Each row is a point on a tangle of strands that fork and nearly touch. The rows are in no order.
(in the rows, 128 means zero)
Two points are linked if the straight distance between their rows is under 173. Some points are linked to none.
ropa: [106 160 135 130 130 103 146 159 169 130 140 114 243 139 147 140 117 107
 159 140 162  95 168 171 115 162 114 126 127 111 129 145 149 114 139 165
 163  82 134 118 105 131]
Robi: [203 129 129  96 159 157 116 116 125 158  97  69 182 137 128 144  96 124
  99 105  92 126 147 134  60  64 135 183 103 188  95 127 153 144 123 118
 141 115 158 166 131 127]
vodus: [135  97 131 131 189 123 164 117  98 118 129  85 158 103 130 132 113 136
 118 119  93 170 140 135  96  79  81 175 110 184  93 114 109 119  69  94
 102 117 186 134 175  67]
siged: [ 79  82 173 134 181 124 219  97  76  98 141 115 137 121 139  91 104 181
  89 101 113 130 103 158  83 196 140 137 149 141 116 140 103 142  94 164
 156 132 154 153 128 109]
gutot: [116 159 114 120 190  93 114 148 146 131 101 155 125  95 201  82 139 124
 148 104 123 131 116 165 116 147 161 117 140 109 124 143 113 138 128 131
 148 149 133 135 147 140]
zegu: [113 164 152 145 186 140  98  92 165 166 161 115 119 129  65 115 144 104
 161 186  94 105  99 120 175 112 126 145  89 109 143 143 134 112 146 130
 189 139 100  91 139 131]
Vikid: [133 137  92 128 121 140  67 113 151 181 112 142 122 122 150  81 157 118
 167 106 164 106 139 106  95 113 157 156 162 110 119 108 123 104 135 125
  63 142  91 119 151 171]
Sodo: [135 106 138 104  58 106 132  99 130 129 122 168  46 103 134 177 180 105
 140 121 154 181 129 129 137  54  70  97 195 139 168 104  97 138 120 127
  80 104  75 116 109 114]
kes: [127 155  96 182 141 131 130 146 135 174 106 150 159 155 125 107 154 121
 135 189  82 118 117 171 189 102 112 163 114 156 137 135 174 134 159  85
 166 164 108 147 161 144]
migu: [119 163 109 147 115  94 134 146 130 152 178 126 249 129 127 124 129  93
 127 128 121 101 144 130  73 154 123 161 159 156  82 117 135 141 137 142
 151 110 100 106 133 121]
mis: [153 106  59 103 116 123  94 136 142  88 109  97 122  92  69 124  96 124
  77 133 145 119 106 131 152  65 114 110 101 146 114 104 145  92  94 110
 128 105 131 160 117 122]
tun: [164 128 129 106 118  99  97 178 139 134 118 106 207 143 138 125  88  92
 122 149 114 147 174 138  79  88 124 165 133 174 114 110 142 158 104 121
 151 125 150 178 113 100]
lom: [ 80  98  48 121 158 109 148 117  59 160  79 160 134 177 136 128 168 130
 130  59 165 119 121  94 137 121 144 116  99 107 105  80 170 152 158 167
 101 135 135 111 114 171]
kigi: [119 121 126  74  73  80 108 131 159 154 167  98 177  98  97 114  89  96
  78 134 174 131 129 158 131 128  56 179 159 121 116  96  97 115 100 122
  82 111  85 121 138 136]
lat: [124 106 129 134 184 158 198  84  97 119 112 134 150 145 164 148 124 155
 106  78 129 108 109 143  64 164 152 120 128 143  99 131 140 117 102 165
 154 108 138 126  97 122]
Gonem: [145  92 135 130 169 137 151 113  38 141  95 187 128 144 166 152 178 137
 172 107 124 127  68 117 117 128 156 139 119 179 120 129 113 140 112 174
 114  90 152 133 147 145]
novin: [142 124 122 126  80 115 138 122 103 194 146 176  93 137 150 138 130  49
 173 121 114 152 102 153 144 137 100 129 149 170 157 145  96 135  96  70
 115 141  92 112 176 126]
bil: [145 128 112 153 141 157 121 126 161  96 149 148 103  92 141 123 107 134
 119 157  67 150 135 120 132  68 123  97 173 162 119 144 102 100  62  94
 166  75 136 155 149 123]
bag: [101 121 115 169 176  97 197 118 107 145 141 149 141 128 144  89 122 209
  85 113 152 131  74 134  80 161  91 178 150 136 137 130 130 132 144 148
  90 127 159 149 197 174]
sepiz: [138 122 142 107 139 161 102 142  88  88  93 118  72 127 108 156  81 157
  75 149  99 138 124 127 136 137 127 116  87 154 122 140 135 176 117 142
  87 154 177 165 105 107]
luma: [102 111  93 181 122 159 151 167 149  52 140 111 104 168 138 124 189 145
 135 160 107 181 146 119 118 135 117 116 119 164  68 105 126 116 138 148
  83 143 131 166 143  86]
tozub: [130 145 143 124 183  82 108 135 174  57 150 118 135 104 132 144 129 141
 146 161  77 140 132 133 140  68 118  96 180 132 132 136  60 105  91 124
 207  82 115 160 139 113]
Rala: [114 130 120 115 110 124 145 100 127 142 101 163 145 129 168 123 152  97
 139 139  74 142 143 191 144 156 113 133 135 149 126 115 127  89  76 126
 164 141  83 155 149 120]
lipeg: [126 126 120 115  95 135  77 112 108  75 136  66 153 161  55 181 157  78
  85 135 151 129 114  72 199  93 126 126  89 102  62  82 187 111 154 124
 116 136 141 123  92 131]
Fakob: [ 99 142  63 186 148 126 151 159 169 109 157 122 150 123 135 100 104 203
  59 119 129 153  78 158  67 144 136 102 125 126 147 171 147 145 146 140
 140 104 177 159 142 167]
neli: [ 88 166 175 131 149 164 160  98 146 143  86 142 163 141 173 113 190 111
 155 152 103 123 140 112 163 129 113 153 123 133  98 132 155 135 179 128
 133 135 190 101 125 166]
Bori: [170 118 155 170 134 169 142 142 150 157 143 140  77 107 150 114  97 173
 115 156  60 150  99 155 127 107 149 113 152 176 159 154  96 114 119  76
 121  80 138 148 187 145]
kod: [142 140 146 101 162 129  60 124 163 105  91 157  95  54 102 126 123 108
 147  96 116 115 160  69 151  67 155  78 143 127 155 149 114 113 122 116
 152 100 105 118  76 121]
petub: [ 93  81 146 174 137 165 171 159 112 132 139 131 148 133 106 110 103 181
 119 195 113 141  97 117  77 157 101 137 118 154 115 143 159 167 119 175
  72 105 160 118 132 135]
kizo: [178 123 148 185 115 150 108 137  55 156 112 142 160 144 165 238 178  84
 153 174 154 130 155 151 123 150 173 107 150 133 104 118 120 124 131 155
 156  84  87 130 111 110]
Nek: [119 169 123  87 131  68 134  91 134  74 165 161  87 115 124 155 132 104
 106  73  87 130 139 105 182  90  81 109 150  95 139 124 113 101 117  77
 150 115 107 110 105 128]
neraf: [124 149 118 106  67 129 114 143 141 119 151  87 179 119  94 169  58  93
  46 169 174 126 115 147 113 154 120 152 141 130 116 119 130 113  96 131
 112 119 133 141 118 127]
noti: [ 71 130  60 117 128 108 170 110 119 183 106 162 124 166 130  89 111 144
 150  88 169 104 112  88 109 138 118 152 153  79 111  78 174 126 143 142
  81 152 156  98 155 189]
Mugar: [149 106 145 160 124 187 146 135 136 137 129 130  28 120 142 116 117 129
 117 122  80 150 113 125 143  93 146 131 155 132 150 109  94 121 153  49
  98 111 182 122 148 162]
Soro: [123 108 108 154 100 159 162 137 136 120 156 125  35 131 103 119  80 164
  65 120  89 143 112 133 158 132 109 124 143 118 116 113 119 134 139  61
 102 135 128 142 155 123]
Tuver: [114 152 144 166  92 109 148 172 146  73 153 132 125 165 118 135 121  98
 149 158  95 135 151 123 181 109 148 111 141 128 147 132  97 189 162 134
 132 118 143 129 111  96]
vetop: [144 114 125  77 131  98  81  90 127 134 129 202  80 107 115 152 166 115
 130 142 160 104 117 140 130 145  94 100 176 101 174 133 108  87 105 176
 142 152  16 146 121  85]
soti: [110 176 108 178 147 104 121 180 127 124 174  94 161 151  82  92 136 124
 147 102 149 129 136 120 139 131 112 137  68 130 163 187 148 152 183  98
 160 142 179 104 149 138]
Rov: [121 138  84 145 153 162 100 105 121 177 105 182  92  96 136 108 149 132
 113 100 153 107  99 111 106 104 173 133 151 118 162 134 116  96 108 142
 104 120 106 102 141 197]
Falo: [147 134 132 103 189  81  84 149 168  87 119  99 116  80 110 107 133 107
 150 125  70 106 158 120 183  59 141 111 132 109 124 128  99 134 132 118
 186 123  98 145 114 116]
Tonoz: [105 134 102 126  57 129  80 124 115  60 130  69 134 134  63 143 170  93
  94  78 196 128 157  97 196 109 171 141  97 123  96 111 141 103 155 106
  82 131 123 102 112 129]
vus: [145 133 109 104 181  83 128 103 105 138  86 153 126 102 179 105 126 164
 148  60 169  95  84 153  96 156 150 126  89 109 142 139 114 105 158 145
 151 160 123 138 139 160]
Mek: [154 110 179  91 152 138 112 121 102 158  87 127 107 124 166  90 130 152
 149  89 151  86  99 159 108 178 139 122  99 113 152 153  97 140 186 107
 162 172 171 138 138 143]
lefu: [122 165 115 158 136  89 117 131 171 159 162 128 142 127  66 106 124 100
 129 181  72 101 118 177 202  83 107 152 126 131 144 140 140 120 144  97
 188 140  83 104 158 145]
Zub: [135 105 144 149 176 129 142 132  82 108 129 131 162 164 113 122 101 153
  90 199  82 145 140 140  97 156 173 179 136 179  82 152 142 131 111 164
 160 140 102 146 133  89]
vedod: [ 79 180 113 113 143  73 134 138 128 100 164 167 112 109 124 131 143  90
 142  90  96 114 110 131 194 153 107 127 129  92 122 140  81 133 149 110
 134 140 136  99 126 117]
fulik: [132 139 112 172 120 188 118 170 107  73 157  70 103 155 158 111 176 131
 186 148 129 148 139 117 102 150 130  93 120 146  78 105 112 113 140 110
  93 128 173 151 188  93]
reb: [164 102 157 133 121 137 166 115 128 103 179  57  91 180 102 102 140 157
 174  91 182 127 125 145 107 172 109 110  95  87 126  82  93 132 136  92
 109 126  95  89 141  77]
Vutir: [ 99 160 162 124 104 174 146  69 142 136 145 140  82 118 117 168 152 113
 119 134  94 117 105  94 166 123 110 116 153 109 125 117 131 100 147 113
 129 114 137 100 122 161]
Zepu: [ 81 133 114 136 101 111 192  96  99 107 164 182  68 148 146 165 144  76
 136 113  76 161 103 114 170 136 113 166 188 141 107 106 112 104  79 112
 106 149 152 122 127 112]
fug: [ 98 108 154 131 199 143 131 144 114 105 129  90  52 146 102 116 128 157
 102 159  67 122 133 124 149 156 135 127  88 113  92 149 116 130 135 106
 157 197 117 149 158  74]
Risub: [125  98 178 125  96 100 162 120 155 143 138 135 130 126 132  98 113 165
 119 187  93 191 138 163 171 106  36 149  96 117 123 122 124 112  99 106
  84  95 137  84 133 108]
Tiri: [150 118 152 144  78 152 150 108 120 117 106  80 177 144 168 165 170  68
 184 130 159 175 153 136 128 111 105 108 127 145 116  93 107 128 122 121
  93  99 123 115 120 122]
mus: [ 99 120 129 131 211  99 137 137 132  90 112 104 139  75 157  84 118 192
 121 141  61 190 124 125 113  95  99 135 148 165  65 158 105  99  67 118
 132 118 179 156 154  68]
loza: [137  85 141 114 130 135 148 147 119 144 117  92 152  98 131 104 126 128
  93 173 121 183 143 146 124  89  81 180 123 164 104 110 124 114 108 103
  54  97 150 112 174 120]
Sol: [155  80 126 136 120 160 163 102 130 172  99 111  99 123 140  92 134 133
 189  73 138 119 174  87  83  83 134 123 114 103 121 103 131 157 131 101
  89 127 145  98  89 130]
gabu: [144 106 149 146  99 101 141 135 174  75 110 121 106 129 101 101 120 143
 122  81 133 122 200 105 149  83 163 138 123  98 150 104 126 187 172 130
 123 126 112 107  33 131]
Pibur: [113 128 122 120 154 158 171  82 124 122 109  91 193 103 138 131 112 151
  78  64 163  85 128 133  77 150 152 164 103  93 143 151 160 115 128 162
 178  99 147  99 102 150]
Ronog: [156 174  88 139  55 155 104 127 108 141 166  99 188 132 101 178 106  51
 120 137 150 131 122 146 100 115 169 122 147 170 125 141 157  79  99 120
 171 116  87 135 140 129]
Bemom: [115 134 143  69 129  77 132  89 187 127 169 103 170  89 138 108 106 102
  76 101 107 154 135 129 100 108  86 179 181 111  92  88  87  76  92 120
 114 121 123 138 140 130]
gifi: [ 83 130  69 150 133 125 177  94 112 115 154 172  73 119 168 146 120 146
 123 128  75 142  82 128 119 143 118 148 179 156  90 112 129  98  52 112
 120 130 172 158 162 102]
Numi: [103 131 142 125 139 147 160 109 113 136 106 129 161 169 175 115 180 145
 128 117 135 123 110 131 120 188 112 139 121 137 149 157 167 140 197 157
 164 142 194 137 137 191]
kar: [107 133 148  90 112 154 139 139  91 149 100 138  92 115 140 121 136 101
 121 140 144 129 106 169 171 189 121 128 110 112 150 125  99 144 170 101
 124 165 157 124 135 126]
niti: [131 122 125 142 119 165  73 114 113 157 116 174 124 117 111 136 123 131
 141 113 162  82 102  75 126 114 173  97 111 121 143 169 163 126 120 158
 124 112 131  75  94 167]
rula: [156 115 169 143 118 158 140 126 172 154 173 134 131 142 121 135 112 136
 173 141  92 125 143 104  49 107 140 122 166 151 116  97  91 117  98 149
 108 108  83 131 141 110]
vose: [ 73 105 152  95 136  91 128 128 116 114  84 147 162 144 148 133 155 131
 135 157  86 135 158  96 172 118  75 106  97 119  63 108 151 172 146 162
 126 155 171 130  51 103]
neve: [161 137 129 113  84 139 147  76 144 139 146 105 154 152 122 169 159  73
 175 123 124 145 161 134 112  84  82 107 131 145 134 115 135 108  92 128
 178  82  82 128 132 124]
Zepid: [119 134  91 106 137 141 120 127 157 115 127 138  99  78 126 164 109 137
 106 139 119 145  94 149 141  90  89  79 115 113 128 122 130  86  74 119
 122  62 142 148 135 119]
keti: [120 168 135 147 126  90 122 208 183 125 116 143 174 122 139 127  73 122
 140 130 187 108 144 192 116 156 136  96 120  81 158 162 182 129 136 131
 160  94 135 144  96 117]
mor: [160 109 110 152 106 147 138 135 115 156 115  95 156 132 135  76 148 113
 208  46 192 100 153  79  74 114 150 137 122 151 144 123 140 159 168 125
  82 104 194  82 120 132]
votu: [158 121  95 198 140 162 155 160 132 133 150 117  89 133 101  88 106 198
 120  97 139 129 101 142 106 148 151  96  57 114 188 169 179 125 162 106
 190 106 170 136 171 176]
sabo: [123  90 156  95 136 119  91 162 102 120  92 164 147 125 131 168 125 136
 168 203 101 129 100  91 163 104 102 118 124 159  96 136 148 163 124 166
 138 153 182 121  81 122]
toze: [118 119 111 101  83  86  98 139 118 155 135 176  67  92 105 145 136  88
 170 106 139 158 114 154 147 104  69  91 157 125 173 127  89 125  98  98
 100 131  78 112 151 105]
noder: [172 159 144 131 124 122  69 178 151 122  96 173 162 131 149 149 101 100
 108 185 113 139 143 127 147  95 180 125 180 177 157 158 147 140 142 140
 183 102 148 151 111 144]
pimi: [ 74 151  31 130 186 129 163 106 114  99 118 176  76 138 193 117 144 157
 110 103 112 134  78 110 117 145 149 137 140 140  70 121 137 100 101 132
 135 183 151 181 164 129]
rosif: [102  77  83 179 128 150 147 125 149  77 142 146  91 146 121  97 149 167
 106 198 119 146 114 102 122 172 151 128 145 118  75 105 125 142 131 147
 103 166  94 138 138 110]
lebep: [139 108 126 148 115 121  75 109 126 197  73 127 161 112 131 107 166 105
 148 127 182 108 176  84 123 102 189 129 129 100 124  85 126 140 155 163
  71 118  85  94 101 177]
ropog: [112 110 140 115 117 130  81  87 104 201  81 160 141  95 113 150 170 104
 109 148 176 106 111 133 150 128 133 148 134  73 155 110 127 126 125 181
  92 135  59 100 108 166]
rifug: [107 156  71 132 128  98 105 163 138 102 105 186 104 112 192 111 140 107
 196 116 113 110 127 121 117 167 169  99 159 141 103 116  99 122 106 141
 128 158  92 157 107 107]
Miv: [162 199  95 147 135  96 105 151 125 140 150 157 180 104 162 119 119 102
 149  92 168  98 111 160  91 140 169 153 130 145 181 164  93 129 144 130
 133  89 127 111 186 146]
kisab: [ 94 158 162 134 103  88 144 119 194 163 185 121 165 118  86  94 129 111
 109 161 106 103 132 158 161 145  68 164 126 105 133 120 146 134 176 132
 146 139 113  85 127 154]
kov: [146 103  80 106 101 106  75 133 116 130 124 153 105 108  47 154  88  99
 136 129 164 119  96 117 162  74 120 100  83 165 151 135 172 136  94 119
 125 136 112 124  91 108]
Dazeg: [134 178  80 115 108 110 116 133 124 142 153 124 191 123 142 109 133  86
  92  71 156 100 144 131  77 167 192 171 174 152 120 129  98 122 146 133
 132 122 112 128 150 150]
Mez: [168 118 131 125  90 153  77 105 149 134 109 138  85  88 147 134 153 108
 162  90 144 123 171 111 131  89 173  77 148  95 180 123 118 108 114 125
 142  77 104 136  97 116]
Kaz: [ 78 137 129 133 150 133 139 137 132  88 102 134 168 154 154 153 188 114
 129 133 101 145 148 109 156  84 118 120 113 123 108 126 180 179 188 156
 118 104 187 115  88 157]
Galav: [116 125 144 107 117 137 107 153 108 115  60 139 146 153 183 142 156 130
  97 120 178 132 131 129 117 171 144 136 121 121 133 115 142 150 202 155
 113 148 202 173 119 174]
maf: [162 142 143 106  87 166 130 162 134 142  94  87 190 124 163 128 121  99
 150  70 195 139 147 103  75 138 146 125 147 157 121 110 103 148 144 145
  69  95 190 117 116 159]
povo: [160 109 126 130  65 170 123 112 168 165 149 179  85 135 142 141 102 125
 143 178 109 118 141 100  77 129 118 105 197 144 134 122 139  88  84 149
 154 101  51 145 137 120]
bamo: [ 97 150 134  93 110 111 166  53 118 129 176 162  54 132 115 171 161  59
 118 103  91 127 106  94 177 109  98 149 167 114 131 107 134  95 131  95
 151 168 118 119 121 132]
Tumem: [157 168 130 100  86 122  94 156  91 133  86  99 193 143 197 148 144 102
 126  67 226 112 150  79 105 153 161 140 135 128 117 117 139 121 186 146
  91 136 180 158 139 152]
suzo: [146 118 140  91 154 141  79  97 154  76 171 119  77 127 127 152 133 184
 135 148 147 123 109 127 152 148 130  61 144  72 154 123 106  66  84 140
 141 107  61 144 154 108]
Sifo: [139 121 170  85  84 129 156  94 125 168 105 115 154 164 161 158 131 110
 148 148 109 133 172 164 122 138 106 105 110 136 135 112 127  92  65 136
 217 122  68 165 163  99]
Mok: [148  82 119 124 111 146  66 116  85 168  76 159  97 119  70 161 115 124
 153  91 179 112 100 108 160  91 160 109  79 150 171 153 132 155 118 128
  93 122 116  85 103 143]
gop: [141 113 122 151 139 138 120 131  34 128 103 146 164 180 167 201 170  97
 144 118 135 131 120 130 120 148 182 112 112 173 110 130 124 159 154 152
 129 104 154 120 110 152]
tif: [123 132 150 110 175 135  98  98 171  92 154 123  88 124 118 133 162 173
  99 147 101 118 120 132 204 157 130  95 122  51 125 117 103  67 165 125
 127 144  63 116 125 132]
sigut: [137 117 134 137 142 184 177  98 152 152 117  58 186 126 110 118  97 156
 101  90 154  98 155 115  71 125  88 124 102 129 144 142 171 136 139 154
 123  86 177 100 112 144]
Rupa: [124 117 202 108 147 140 105 120  90 134  87 120 166 129 126 126  90 154
 108 210 100 124 140 115 130 169 147 164 112 140  98 157 135 114 126 183
 201 175  95 141 115  88]
Zam: [122 131  97 165 171 168 123 133 131  90 130 134  79 169 139 103 155 170
 133 170  76 121 113 105 127 167 174 114 111 128  84 120 126 112 137 134
 169 191  86 163 129  76]
Giv: [152 103 126 108 154 159 122 131 100 105 130  70  97 129  82 151 113 121
  83 141 108 126 122 140 156 149 117 125  55 116 119 138 152 130 122 113
 136 174 139 154 132  95]
Mon: [140 153 118 170 145 164 131 153  83 125 149  58 128 145 124  89 176 130
 141 103 128 144 109 123 134 148 121 139  76 121 161 157 139 132 199  81
 151 163 205 132 185 146]
Mif: [106 119 102 138 177  94 162 118 122 118 148 111 147 108 141 112 107 209
  62 106 154 137  63 157  67 174 119 131  98 137 141 181 131 137 117 164
 138 136 165 184 189 153]
rukon: [112 143 220  99 104  89 124 185 125 140  88 179 145 112 158 153  71 129
 177 142 170 121 158 158 136 171 114  83 124 120 168 157  88 173  83 133
 126 118 141 139 104  72]
ralaf: [115 114 186 112 121 160 112 119  78 136  70 155 139 155 174 128 127 139
 166 177  90 162 130 105 136 149 132 121 101 151 142 159 142 144 109 170
 148 121 176 118 100 104]
fot: [110 110 131 131 170 155 139 113 108 144 148 110 135 134  82 110  92 182
  88 151 124 117 106 134  60 176 147 159 115 140  94 134 139 125  81 154
 139 166  83 149 154  72]
fidu: [126 137 108 124 104 106 112 185 127  81 141 139 130 122 118 135 105  99
 147 138 123 134 153 112 122 134 130 133 163 133 122 129  75 187 130 141
  50 138 152 127 104 102]
Pes: [102 119 110 144  60 148 163 135  95 137 158 132  71 154  73 114  77 113
  83 112 146 138  89 113 153 143 112 151 130 121 124 109 150 150 145 103
  87 158 134 103 133 156]
Tid: [119 141  77 175 159 146 169 148 149  92 164 146  93 134 112  94 100 180
 120  95 119 137 117 133 102 121 150  93 113 140 155 156 177 155 120 109
 146 114 166 129 132 146]
rasag: [145 129 140 154 146 135 170 133 186 148 110 107 100 136  94  64 105 159
 139  70 114 131 188 104 105  72 133 134 110  96 142 126 142 159 148  89
 128 131 151  89  80 144]
kibe: [116 101 139 120 167 132 169 132 116 116 140  90 127 113 135  93 102 177
  90 115 113 149 139 114  35 182 122 156 130 138  92 138 112 155 108 145
 114 184 145 158 124  93]
Kadut: [151 178 104 161  67 161 106 134 102 170 180 125 148 138  98 125 120  66
 159 108 155 134 126 126 133 118 178 142 135 183 164 180 124  96 132  96
 171 108  86  84 169 158]
Diba: [102 133 179 169 159 144 181 109 143 117 165 113  83 118  96 153 164 124
 165 138  85 134 114 126 209 110  91 117 103 107 146 139 126  99 147  99
 142 110 190  91 138 129]
Laro: [177 122 149 119 127 192  85 122 118 144 145  86 138 105  70 183  89  93
 127 122 121 105 135  83  63  97 175 124 126 156 141 161 118 104 102 152
 188 116  87 130 121 121]
Fusur: [116  99 126 132 144 117 160 102 188 178 109 148 136 120 138  96 139 170
 173 152 133 111 124 118  87 111  62 128 121  90 111  97 142 103  89 141
  74 118 103 101 127 137]
teg: [ 84 127 114  82  63 113 141 144 121 146 121 118 108 132 105 108 125 104
 113  98 156 129 137 123 159 149  97 145 105  81 125 107 135 174 155  86
  72 190 168 121 117 122]
kigo: [ 99 168 117  96 115 101 120 158 134 124 153 167  81 140 151  97 132  96
 180  84 106  99 158 100 161 171 151 109 167  98 138 130  85 139 137 100
 131 175 123 131 115 104]
feko: [137 152 145  99 118  88 139 132 151  88 208  80 135 162 142 124 148 147
 175  96 135 129 159 135 142 166 100 112 135  85 124 109  94 108 112  99
 106 121 111 120 162 108]
revak: [153 163 137 166 198 154  90 112 135 175 135 105 152 112  68 127 170  83
 136 163 120  73 120  96 137  71 167 171  92 129 120 138 161 121 161 115
 144 143 123  89 150 139]
Liro: [127 155  77 104  88 148 130 124 126 159 112 168 103 130 175 121 132  87
 156  91 109 139 112 142 128 113 134 115 130 161 148 140 121 110 102  90
 142 122 133 161 167 149]
Papes: [133 128 129 114 152 101 145 101 169 124 208 113 116 128 126 138  98 138
 110 134  94 130 122  97  82  99  97 153 198 160 108 115  92 109  59 122
  99 119 112 129 122 102]
Gamum: [165 109 158 143  88 111  92 123  88 133 122 136 181 164 158 217 184  65
 179 159 115 171 200 148 136  85 130  94 128 161  90  87 131 141 124 145
 130  92 105 129  97 122]
beb: [ 97 136  57 116 109  90 129 135  84 172 107 154 160 165 125 102 165 109
 123  94 158 127 131 126 154 146  96 138  79 106 113 109 180 165 173 109
  94 189 144 141 105 151]
Novil: [110  91 133 179 122 131 182 112 178  80 142 144  65 154 143  79 145 191
 100 145 132 129 131 133 119 174 138 140 177  66 119  64  90 118 152 135
  95 155  83 113 118 132]
bofa: [146 105 161 133 197  96 123 175 108  72  84 120  95  97 110 141  58 170
  77 152  87 143 133 166 175 125 135 127  97 145 160 190 124 193 125 124
 137 137 154 168 120 102]
febob: [ 99 146 212 125 139 141 137 147  61 141 125 125 153 129 123 100 119 147
 166 162  73 150 158 108 147 153 120 142  90 146 116 173 130 133 120 156
 194 173 159 116 136  81]
ker: [144 149  68 148 128 134  85 141 142 142 101 159 172 149 130 140 142 143
 104 192  97 115 130 155 155  85 168 140 139 157 128 130 194 127 156 134
 187 121 137 143 104 180]
rega: [122 125 174 114 102 101 170 107 176 115 172 107 141 184  87 105 119 165
 110 190 112 146 132 165 164 134  41 146 121 110 120 119 144 130 134 116
 146 141 103  99 131 122]
fifo: [116 110 141 130 117 165 174 139 130 149 157  80 183 110 105 135  79 180
  84 132 170 104 115 117  71 185  89 129 128 131 139 143 156 159 146 185
  76 101 149 113 134 162]
Foli: [149  88  81 122 165  98 119 180 126 120  71 104 102 135 177  87 115 139
 132  63 165 132 167 137  56 138 158 122 102 109 115 131 115 170 128 137
 106 174 127 174  93 109]
Pafa: [100 106 151 164 175 166 178 111  79 150 122 164 134 136 164 122 138 181
 166 153 121 117  66 102  85 137 126 131 111 159 139 138 168 148 115 186
  91  97 163 111 135 161]
kop: [128 125  98 109  85 133 118 135 129 117 147 204  70 108 128 145 114 113
  98 141 127 110 127 142 114 148 125 114 199 133 174 138 107 125  99 155
 150 134  38 151  99 113]
Nuf: [146  87 184 124 127 119 167  99 154 110 158 101  65 142  91 106 128 184
 125 102 151 125 125 149 141 174 133 135 129  56 138  89  73 126 139 109
  76 149  75  82 115 128]
Gur: [102 106 115  77 127 112 104  72 136 138  83 152 127 106 114 119 141 121
  75 139 144 106 128 130 182 136 111 147 124  69 127  84 145 117 158 153
 123 161  84 136  82 132]
lor: [103 130 186 117 135  75 130 176 116 142  98 168 101  92 133 125  88 119
 157 140 161  98 124 186 161 181 146  77 117  78 203 162  92 136 101 111
 156 123 113 132 142 116]
Sim: [124  84 129 110 203  97 130 136 125  85  74 135 104  69 160 108  69 193
  90 134  71 153 117 138 119 109 113 116 134 168 125 163 108 167  94 129
 122 111 157 171 119 109]
Mot: [106 159 141 106 133  94  92 113 188  71 162  97 147 122 120 143 171 162
  88 159 131 124 125 140 207 153 106 115 134  44 114 109 130  89 169 128
 123 107 147 102 100 165]
Supir: [119 145 204 119 150 132 159 105 141  81 180  94 133 151 116 147 152 150
 165 142 103 117 106 116 183 179 100 115 110 104 133 148 103 115 128 119
 140 105 133  87 147 106]
luf: [169 121 142  88  80  97 114 107 164 102 131 148 104 115 168 154 152 111
 173 110 158 158 180 125 149  75 109  67 177  98 188 101 123 138 109 134
 112  90  77 123  98 120]
kino: [169 174 132 146 100 146  96 122  92 163 186 153 126 134 120 109 130  88
 179  99 148  88  64 103 103 141 184 156 149 175 173 153  96 122 150 116
 128 121 126  96 187 149]
Pedib: [148 151 100 153 117 168 102 170  67 115 147  81  91 143 157  99 174 115
 151 118 140 143  83 130 127 171 151 129 111 155 123 128 111 119 166  98
  88 164 192 164 210 127]
liga: [ 98 103  62 146 145 102 174 112 122 187 127 180 143 168 150  85 135 170
 132 136 156 100  97 134  51 145 132 186 154 142 109 127 154 125 127 155
 102 146 114 127 153 167]
por: [136 155  97 126  33 139 121 136 105 137 132  88 208 122 106 206 116  70
 105 131 198 151 109 154 120 118 110 134 141 160 125 132 141  97 138 148
 114  84 114 115 134 144]
folag: [120 114 135 134  40 123  77 127 145 106  79 115 118 126 109 157 151 114
 109  97 197 157 164  97 198 101 168 118  99 104 118  93 147 148 161 100
  63 139 117 127  52 136]
pubu: [134  97 118 111 143 138 106 110 169 111  97 109  86  97 108 121 122 186
  57 125 114 109 142 155 187 112 128 136  98  72 130 107 127 104 144 106
  98 140  93 121  89 155]
Rak: [157 136 117 119  82  87  88 202 103 119 121 123 172 147 138 164  89  92
 147 143 155 156 151 122 110 119 146 122 144 152 107  95 141 164 132 107
  77 152 148 153  99  78]
lop: [180 132 177  65 123 156  86 118 155 134 154  74 127 134  90 162  83 104
 144 145 122 114 144  75 116  97 129  91  92 136 104 144 137 107 106 129
 198 142 132 140 118  96]
pup: [145 165 168 155 139  84 109 177 131 141  96 101 143 105 118 143  82 115
 110 143 191  84 147 211 151 143 157 122  98 104 184 159 130 132 132 114
 158 117  97 120 146 116]
tumid: [159 123 117 142  69 121 103 143 171 106  90 107 132 135  98 100 118 132
  79 122 150 142 195 125 163  82 148 153 132 131 124 113 171 150 176  99
 117 142 127 138  69 154]
vuvol: [194 113 144 104 135 188 124  77 110 182 129 104 147 133 119 174  91 103
  83 114 109 132 131 142  64 109 140 168 117 160 129 129 125 121  82 121
 165 114  97 148 127 122]
Suzop: [158 101 176  61 171 100  81  85 141 122 120 127 118 115 120 164 153 142
 150 163 148 121 120 128 145 139 126  89 128  78 149 136 134  86  91 178
 157 146  38 145 114  94]
lumo: [108 163 141 163 137 120 148 196 170 146 142 131 143 141  99 100 107 132
 164 152 115 112 168 153 138 124 155 120 108 134 165 158 129 192 168 126
 157 127 149  93 113 134]

A fork is a point with three links. Follow the links from the first point to the second and name the forks in between, in order.
bamo / rega | rosif
Pes / kibe | bil
liga / fifo | teg bil
kod / kar | bil teg
migu / niti | tif
rula / tozub | tif bil

A fork is a point with three links, a tip a point with one. Leave the first point through the second and follow the links. Name the first fork or tip that comes.
soti / lumo | lop
suzo / Suzop | rukon
sigut / Pibur | lipeg
Rala / Liro | bil
fug / Giv | lefu
keti / ropa | tif
lefu / kisab | rosif
teg / beb | votu

Follow the links from the first point to the second, and from the first to the third. Name the last point that the two ways share.
Gur / Novil / Sifo | bil
pimi / kes / lom | bamo
Zepu / sepiz / soti | rosif
rega / fulik / Soro | rosif
Vutir / Gamum / bag | teg
Mek / Pafa / Bemom | bil
tif / gifi / reb | bamo
Fakob / tif / Tuver | teg
